Each row is a point on a tangle of strands that fork and nearly touch. The rows are in no order.
In the rows, 128 means zero.
Two points are linked if the straight distance between their rows is under 119. Some points are linked to none.
z10: [113 127 145 119 134 112  89 139 138 132 102  89 129 116 210 129 133 157
 121  88 112 139 165 137  98  99 216]
z722: [128 126  67 176  79 113 135  87 118 134  76 152 168  93  91  84 111 174
 150 124 152 156 159 130 130 145 186]
z4: [167  97 111 112 123 127 172 155 147 111 154  94  69 150  91 149 144  77
 157 146 152 124 121  96 136 151 103]
z665: [ 99  74 194 129 122 207 132 175 141 141 101 140 105 136  96  82 188 168
 115 129 122 115  86 134 150 106 129]
z380: [128  99  45 171 122 193 154 128 142 103 119 114 101 156  76 113 165 144
 159 115 157 121 131 188 168 106 149]
z531: [127  80  81 169 160 113 192 168 186 102 124 152 128 103 129 107 151 104
 162 100 118 126 107  95 118 140  86]
z608: [101 146 163 133 153 129  47 167 118 126 116 134 127 105 147 165 113 112
 103 138  97 121  91  90 108 101 142]
z53: [175  85 103  73 123  91 156 112 124 202 131 117  92 142 107  58 129  90
 174 131 156 176 130 120 123 126  87]
z117: [129 106  80 130 162  79 140 174 159 117 138  98 128 114 161 171 156 133
 131  94 123 116 166 126 123 119 154]
z268: [156 137 140 128 176 100 111  83 108  95 118 155 123  75 184 176 100 124
 123 164  93 158 159 130 126 120 166]
z25: [121 157 156 174 128 131  69 184 137  90 127  90 125 112 120 178 124 113
 106 143 115  97  94  92 114 125 151]
z602: [167 129 129 115 122 132 167 140 119  92 151 127  82 125  89 170 142 135
 127 160 148 132 109 114 143 151 112]
z432: [151 148 136 112 136 139  81 118 100 125 137 143  91 131 105 146  90 113
 108 184 122 121  92 117 113 120 113]
z253: [192  88  98  87 118  96 165 148 153 136 168  69  61 166  91 157 165  95
 164 143 177 134 130 100 130 158 140]
z357: [ 91 173  72 152 131  66 106 160 127  99 120 119 174 103 123 166 140  94
 119 108 118 145 170  92 123 133 129]
z875: [105 131 143 101 186 113 124 122  89 123 122 179 115 115 114 171 136 152
 103 161 128 136 129 143 172 139  66]
z658: [127 119 166  74 102 141 136 116 119 164 160 129 156 159 146 102 121 165
 120 123 134 104 147 160 147 132 139]
z942: [112  72  78 107 183 102 139 168 164 152 136 101 108 122 180 138 161 143
 155  70 127 129 157 167 122 104 168]
z107: [152 103  76 106 172  50 135 161 167 166 138 121 120 126 123 148 125  75
 150 112 136 144 139 100 117 137  82]
z208: [115 118 135  93  87  79 115 141 140 182  98 121 162 119 158  58 115 148
 134  71 128 134 150 115  93 111 174]
z555: [124 100 126 105 174 140 134 110  94 130 117 164 131  95 147 171 141 180
 107 136 136 158 158 166 177 135 123]
z976: [120 155 153 141 158 194 109 125 135  85 126 118 134 105 167 184 124 145
 116 162  94  98 150 159 150 119 148]
z814: [101 177  65 159 123  80  78 155 127 117 100 116 156 125  97 133 125  96
 123 110 125 124 151 104 119 110 156]
z325: [130 144 168 129 147 170 112 150 123  98 117 109 120 111 128 187 137 168
 110 152 118 115 133 149 144 136 155]
z812: [154 136 111 163 109 126 143 100 122 106  87 140 133  92 102 104 109 151
 138 153 142 156 133 112 125 140 164]
z912: [110 142 119 100 166  90 135 130 101 147 164 148 158 146 133 158 140 122
 104 125 129 135 146 155 159 140  50]
z737: [179 101  90 111 119  78 157 123 155 154 129  70 104 108 152 149 144 144
 170 109 153 155 166 122 109 141 225]
z905: [136 136 138 112  92 209 133 147 108  95 142 133  85 170  40 165 147 122
 117 171 157  80 109 147 169 146 102]
z44: [103 171  69 177  87 130 124  81  83 126  99 162 187 135  92  83  91 149
 145 120 140 153 153 148 132 137  84]
z922: [ 82 128 132  74 115  91  79 158 127 160 100 104 148 129 179  87 148 148
 109  71 119 134 157 125  97  87 174]
z811: [146 127 116 197 151 147 179 132 171  79 124 170 131  88 138 123 131 116
 149 127 100 126 104  97 118 133 118]
z606: [117 103 114 105 174 115 145  90  57 176 104 171  95 142  99 108 127 133
 138 145 141 155 127 161 167 141  28]
z112: [136 152  59 192 124 112  77 126 127 118  86 100 129 132  69 121 100 111
 137 152 125 111 114 101 122 124 169]
z484: [106 164 128 106 120  80 126 123 159  94 171  82 160 136 190 173 141 131
 102  89 123 112 169 144 131 139 164]
z389: [ 89 125 142 129 150 162  83 164 131 131 114 139 155 117 157 115 132 154
 109 100 112 111 130 161 135  88 123]
z152: [137 168 168 121 151 159  57  98 103 133  96 169 150 105 177 128  73 129
 106 169  77 132 122 123 101  95 141]
z227: [137 118 191  89 126 120  88 130 133 139 111 110 128  99 199 124 107 140
 115 111  95 135 145 121  83 100 199]
z724: [115 166  95 195 100 119 142  81 162 120 144 120 180 167 158  76  82  97
 149  91 112  98 123 147  92 110 120]
z38: [132  66 130  75 143 120 142 125 112 209 101 150  94 136  93  62 143 128
 158 134 150 172 109 120 144 111 103]
z466: [122 115 124 107 135  90  98 142 102 198 104 145  78 124 103 114  93  92
 135 155 137 159  78  75  90 109 118]
z195: [139 111  37 171 121 174 194  76 151  97 157 137 123 173 110 126 168 136
 171 102 155 117 128 182 150 130 131]
z656: [115 108 199 145  99 233 147 159 139  98 107 134  93 137 105  92 151 145
 116 148 128 102  78 129 137 109 124]
z443: [138 151 156 115 154 139  91  81  79 114  97 159 140  80 194 150  88 148
 104 169  80 165 159 125 124 128 142]
z169: [135  76 153  74 147 121 156 100  98 186 108 174  95 129 120  61 163 167
 123 159 145 177 129 131 164 107  91]
z372: [127  98 125 112 113 117  96 149 124 188 107 122  81 138  64  92 121 104
 150 142 165 153  65  74  98 119 116]
z210: [145 158 149  66 109  68 109 134 131 112 170  80 149 126 153 193 141 132
 106 134 133 136 177 124 133 144 176]
z80: [111 170 105 175  70 110 161  77 140 145 164 140 192 163 118  76  91 122
 148  95 152 111 140 141 118 144 104]
z149: [147 107  91 149 175 108 157  73 156 135 144 122 149 132 211 132 138 122
 156  90 110 143 145 144 106  96 173]
z119: [127 143 120  93 169  65 111 100  75 141 147 152 152 148 187 154 110 104
 129 117 115 156 167 154 135 143  76]
z91: [122 163 131 146 135 139 129  95  76 123 125 164 116 134  81 122  88 119
 115 159 134 120 117 143 146 144  39]
z577: [107 105 137 128 167 192 109 171 153 123 127 120 101 139 190 115 132 147
 128 101  94 110 119 178 122  83 150]
z978: [153 148 146 196 127 142 161 105 147  69  89 167 125  74 119 132 114 138
 133 163 110 146 109  91 106 161 144]
z941: [125 111  80 141 179  90 158 177 165 120 130 140 128  98 107 150 153 110
 139 118 134 136 116  92 133 150  82]
z851: [116 115 180 145  95 206 140 164 150  91 144 121  94 177 108  96 129  96
 115 124 116  60  96 147 127 110  94]
z223: [112 136  59 158 162  60 142 140 145  97 146 114 160  96 142 199 161 124
 131 116 125 139 173 112 153 138 140]
z567: [119 212 144 146  95 149  91  96  88 130 127 140 144 155  81 112  67 114
 113 160 131 113 118 143 136 156  56]
z309: [102  91 112 101 113 143  85 157 110 182  89 131 107 142  78  91 130 150
 134 132 161 136  68 113 127  89 140]
z15: [ 58 164 207 118  78 115  68 169 127 126 135 106 171 126  98 140 125 116
  67 128 135 114  98  75 128 123 118]
z830: [156  80 180  79 140  83 196 155 160 148 139 126 101 103 138 139 165 116
 144 115 143 156 110  86 129 157 123]
z82: [128 164  44 199 120 122  83  81 116 122  79 125 150 142  67  88  88 102
 137 134 125 108 126 144 138 102 155]
z347: [124 217 103 167  93 119  84  81  97 130 124 127 147 164  77 116  58 103
 121 150 136 119 143 142 119 142 104]
z137: [164 148  97 130 137 125 151 100 101  95 141 122  58 125  63 168 119 119
 141 181 145 144 123 110 153 159  88]
z569: [135 118 124 148  80 159 108 180 112 122 157  82  79 145  34 152 148 104
 137 144 175  90  72  83 123 155 132]
z36: [ 60 140 140 144 130 170  83 148 137 104  93 132 195 106 165 113 142 156
 107  98  95 125 150 140 140  94 138]
z266: [ 97 138  98 105 157 100 145 144 136 122 181 128 181 140 154 164 147 108
 115  91 128 125 154 156 156 131  80]
z966: [141 131 166 153 124 143 150 150 152 101 121 111 125  90 141 160 155 158
 122 118 124 130 133 123 127 154 189]
z703: [134 159 150 129 117 157  57  94  86 150 103 154 111 123 110 112  71 122
 111 180 112 133  95 116 104 100 127]
z901: [113 120 175 127 103 188 170 155 177  86 168 135 119 172 147 114 141  97
 127 105 102  71  92 133 123 119  78]
z344: [125 162 179  88  72  69 127 149 146 167 143 112 150 134  95 118 113 106
 100 112 158 119 135  88 100 159 125]
z257: [149 149 170 156 143 152 112 158 124  78 142 109 106  96 117 201 125 126
  99 174 106 107  97 106 117 146 140]
z279: [ 86 181 169 142 143 133  81 153 125 110 102 162 163  95 147 134 124  98
  88 123  85 128 122  83 116 109  94]
z929: [ 91  67 131 135 118 158  78 176 107 178  76 120 121 105  94  87 162 166
 127 117 159 132  99 106 132 107 182]
z229: [162 132 180  75 150 136 115 126 116 140 148 139  97 126 155 142 106 100
 115 155 110 129  98 131 112 108 110]
z68: [149 142 136 135  84 166  99  78 108 149 114 133 151 152 126  61  78 139
 133 127 123 118 134 173 119 105 158]
z467: [165 106  79 126 166 115 181  58 102 130 164 160 126 158 175 142 120 110
 160 126 129 152 139 166 127 139 106]
z225: [156 103  73 159 143 147 194  64 122 121 152 163 135 166 141 121 140 125
 172 123 140 135 126 160 128 143  98]
z164: [160 114 100 140 184 108 111 101 124 121 118 130 142  90 195 146 108 111
 145 134  85 144 152 151 105  97 173]
z932: [126  87 169 107 115 166 186 127 151 127 157 165 129 167 131  72 148 106
 125 109 116 110 105 147 134 119  63]
z841: [140 149 148 137 126 203 121  89 120 111 148 119 145 127 191 167 103 168
 130 162  89 106 162 179 139 130 174]
z186: [165 101 125  53 126  63 158 142 147 207 159 114  99 165 114  83 139  91
 148 113 147 140 111 100 118 137  76]
z412: [118  97  99 156  86 207 154 168 124  98 115  95  88 154  57 132 182 158
 147 115 167 105 123 158 162 132 153]
z752: [ 81 144 104 120 162 100 123 114 150 110 177 104 193 140 205 175 142 115
 117  82 105 128 171 165 132 117 128]
z648: [111 189  66 200  99 128  89  86 106 118 102 132 178 162  67  84  74 102
 142 132 130 110 145 151 131 122 111]
z711: [137 105 160 100 137 150 144  75  76 160 124 157 105 131 125  91 130 156
 126 164 130 168 120 161 151 129  68]
z14: [ 94 173 239 108  99 109 110 158 137 131 149 119 165 114 113 146 131 113
  60 138 120 125 110  80 130 158 100]
z534: [131 128 122 128  95 153 113 158 132 136 120 121  90 152  47 107 120 104
 133 154 154 108  67  98 111 132  88]
z59: [ 90 155 179  87  79 128 104 110 135 147 161  95 188 164 170 102 108 137
 108 101 125 111 159 140 136 137 135]
z177: [144 125 156 123  92 115 168 139 145 106 140 116 148 103 146 167 153 171
 115 111 148 124 151 143 148 161 177]
z552: [143  92 186  81 156 142 166 122 127 143 165 160 115 159 171 101 132  91
 116 140 109 122 111 139 130 119  77]
z252: [128 124 129 129  82 196 143 158 128  97 154  94  80 181  59 164 144 139
 126 139 161  78 115 172 155 153 137]
z740: [158 124 182  76 140 137 109 119 135 131 135 105  98 117 181 120 119 117
 130 139 106 131  97 119  91  94 160]
z423: [104 130 204 124 124 155 155 147 122 117 153 154 130 135  97 143 152 152
  86 154 115 100 125 129 171 155  85]
z835: [110 151 130 172 145 117 150 151 171  97 139 131 164 111 154 120 120 117
 128  97 112 110 122 104 101 120 124]
z714: [108 149 124 196 111 121 144 134 188  88 139 103 165 149 174  88  98 115
 135  76 113  87 123 112  82 109 136]
z40: [ 97 156  75 186  68 127 124  89  91 142  68 177 181  99  71  77 116 161
 124 119 151 151 162 107 139 144 124]
z921: [145 162  91 153 150 103 148  80  74 116 131 151  68 117  74 146  93  97
 149 176 142 140 123 113 133 155  44]
z128: [174  77  99 129 123 105 159 129 143 131  88 106 118  71 142 133 163 169
 163 117 140 176 149 109 118 142 220]
z788: [ 67 168 148 152 124 143 111 145 132  82 106 167 200  87 132 117 134 123
  99 111  99 151 143 105 134 131 109]
z698: [129  79  88 109 189 146 111 169 152 136 119 101  92 127 174 129 157 134
 146  97 129 135 130 168 109  77 167]
z95: [174 133  91  95 179  69 132  72  89 142 162 136 138 156 165 161  96 101
 153 139 122 148 150 156 118 137 109]
z392: [110 152 230 107 102 153 145 154 156 124 157 130 143 132 129 138 144 135
  73 151 104  97 112 111 144 163  96]
z222: [134 132 163 121 101 208 124 123 108  98 143 148  70 167  83 143 127 117
 112 183 133 102  87 135 162 127  85]
z354: [145 102 100 152 141 108 180  91 172 133 139 104 135 148 215 133 140 158
 150  93 142 134 145 154 112 125 216]
z564: [121 125 181 125 115 165 172 125 125 102 158 157  83 156  86 131 146 110
 105 155 118 104 117 119 161 155  48]
z129: [116  86 103 171 136 149  87 179 129 130  61 107 118  82 104 136 164 159
 135 106 142 124 103  98 117 126 174]
z801: [149 151 156  85  81  72 131 118 129 133 148 106 158 108 140 181 133 164
 111 129 143 145 165 129 140 169 179]
z37: [177  95  96 117 118  94 178  99 151 126 161  93 108 138 167 140 145 146
 163 114 154 133 148 151 117 145 210]
z653: [132 109 141  96 101 119 150 121 129 169 121 139 156 130 153  87 131 172
 131  98 138 132 145 143 124 128 153]
z72: [150 110 109  66 143  31 137 140 140 200 154 115 128 137 142 108 114  88
 142  93 138 134 144  99  94 148  91]
z876: [145  77 106 159 142 133 118 147 137 136  76 105 108  63 131 109 159 159
 160 121 139 165 134 109 104 120 205]

A fork is a point with three links, a tip a point with one. Leave the first point through the second and follow the links. Name the first fork or tip that comes.
z389 / z36: z325
z905 / z222: z15
z443 / z268: z372
z36 / z389: z648
z665 / z656: z229
z72 / z186: z606
z15 / z14: z912
z567 / z91: z253
z606 / z711: z811

Follow the links from the first point to the second, and from the first to the third. Name the last point that the two ways share.
z841 / z95 / z36: z325
z724 / z186 / z112: z811
z177 / z380 / z555: z912
z942 / z812 / z602: z648
z186 / z223 / z714: z811
z941 / z814 / z253: z648
